Each scene shows the same named points in several views. A view is turned or mirrored, shifted and resized as a whole, has a little noise and may leave points out.

Scene 1
View 1
zus: [ -9  -4  -1  10   0  -5  -7  -5   3  -2   2   5 -10  10  11   1  -9   0
   3]
Tun: [ 12   0  15   5  10   4 -15  -5  -4  17   4  -5 -12  10   5   8 -10   2
  -5]
Muf: [  8  -1   7   0   3   1 -10  -3  -3   2   3  -1 -11  12   7   5   0   2
   0]
zer: [ -8  -1  -7   2  -3  -5   1  -4   3 -13  -1  10 -10  10  11   1   6   1
   5]
mog: [  2  -4  -2  -2  -9  -4  -6  -3   0 -13   4   1 -13  15  12   1   0   1
   6]
rif: [ 23   2  17  -4   9   7 -13  -4  -6  10   3  -7 -14  13   4  10   3   4
  -3]
somir: [-16   5  -2  18  18  -2   1  -9   4   8  -8  21  -6  -1   3   5   1   2
  -4]
sig: [-22   4   3  25  24  -3  -3 -10   5  17  -8  22  -5  -2   2   5  -7   1
  -7]
Nipaz: [ -1 -14  -1   0 -14  -7 -16  -1   3 -10  11 -10 -13  19  18  -4 -23  -1
   7]
paku: [-13   5  -4  11  10  -3   4  -6   5  -3  -6  20  -7   3   6   5  10   3
   1]
Nal: [ 16   0  15   1  11   4 -14  -4  -4  14   5  -5 -12  12   4   9  -3   2
  -4]
Rira: [  6  -4   7   0   0  -1 -12  -3  -2   1   5  -4 -13  14  10   3  -8   1
   1]
View 2
Tun: [ 12  -7 -26  -9  10  -2  -5  -9 -17  24   2  17   3 -10  14  27  17   3
 -22]
zer: [ 14 -18 -18  12 -12  12  -2  -7 -11 -11  -3 -15 -14 -16  -3   5 -10   2
  -2]
Nal: [ 16  -3 -22   0  13  -2  -6  -9 -21  19   2  10   7  -1  14  14  15   6
 -20]
paku: [  5 -14  -5   3   3   1  -7 -15 -14  -3 -18 -24  -5  -8  12  -5 -12  -1
 -16]
mog: [ 14 -13 -23   5  -1   6  -4  -7 -14   5   1   0  -6 -11   4  13   4   3
  -9]
Muf: [ 14  -9 -22   1   3   2  -5  -9 -16  10   1   3  -1  -8   8  13   8   5
 -15]
zus: [  4 -17 -18  -8  -4   4  -3 -11 -10   8 -12  -5 -10 -19   8  16  -3  -3
 -13]
sig: [ -6 -12  -1 -16  11 -11 -10 -24 -14  14 -30 -23   2 -10  25   2  -9  -5
 -32]
Nipaz: [  9 -22 -33  -8 -14  13   2  -7  -6  13  -2  15 -17 -28  -1  36   6  -5
  -3]
Rira: [ 13 -10 -25  -1   1   4  -4  -7 -15  13   2   8  -3 -12   7  19  10   2
 -12]
View 3
sig: [-22 -10  17  25 -28 -15  -8 -12  -8   1  -1   0 -10 -12  -9   8  15   1
  -4]
rif: [-12 -13  -5   2   0   6  -2   3  14   5  25 -11   5  -2 -12   3   9  18
  17]
somir: [-17 -10  10  21 -27  -9  -7 -12  -8   0  -4   1  -6  -8  -2   6  13   3
  -4]
zer: [ -8  -2  -4   9 -18   9  -5  -1  -2   2 -10  -4   0   2  10 -12   2   2
   2]
zus: [-16  -3   3  15 -14   2  -6   3   0   5  -3  -6  -6  -5  -1 -15   5   0
   7]
Nal: [-14 -13   3   7  -4   2  -4   3  11   6  21 -10   3  -6 -13   1   9  16
  17]
Rira: [-13  -6  -1   8  -5   6  -4   8   8   8  10 -10  -2  -4  -7 -13   5   9
  15]
View 4
zus: [ 1  1  5 12  4  3 -1 -1 -2 -3  4  6  3  7  9 -3 -3  5  8]
Tun: [13 10  2 15  3 -2 -4  1  2 -6 -3  4 12 10 10  4 -5 -9 -4]
paku: [ -3   3   3   6   6   7  -5  -5 -12  -5   1  11  -1  14  -2   3   0  10
  10]
zer: [-2 -2  0  4  5  5  2 -6 -4 -3  9  6 -3  7  5 -1  1  6 10]
mog: [ 6  0 -1  5  3  1  3 -4  0 -4  6  4  3  6  9  1 -1 -2  4]
Nipaz: [  5  -4   5  15   0  -1   7   0  10   1  11  -3   5  -2  22 -10  -4   0
   6]
sig: [ -2   9  10  19   7   7 -15   4 -12  -5 -10  13   8  19  -1   3  -6  10
   8]
Muf: [10  5 -1  7  3  0  1 -3  2 -6  2  4  6  7  8  3 -2 -5  1]
Rira: [ 9  4  1 10  2 -1  1 -1  3 -4  4  2  6  5 11  0 -3 -4  1]
rif: [ 17   7  -3   7   2  -5   2  -3   7  -7   2   1  10   5  12   5  -3 -14
  -6]
somir: [ -6   5   7  14   6   9 -11  -1 -14  -4  -3  14   3  17  -3   3  -2  14
  12]
Nal: [ 15  10   0  10   2  -3  -3  -2   3  -7  -3   5  10   9   8   6  -4 -10
  -5]

In a view up to two points have been moved. Name them for each view, in the order of its rows, or write none.
view 1 | mog
view 2 | Tun, zer
view 3 | none
view 4 | rif, somir
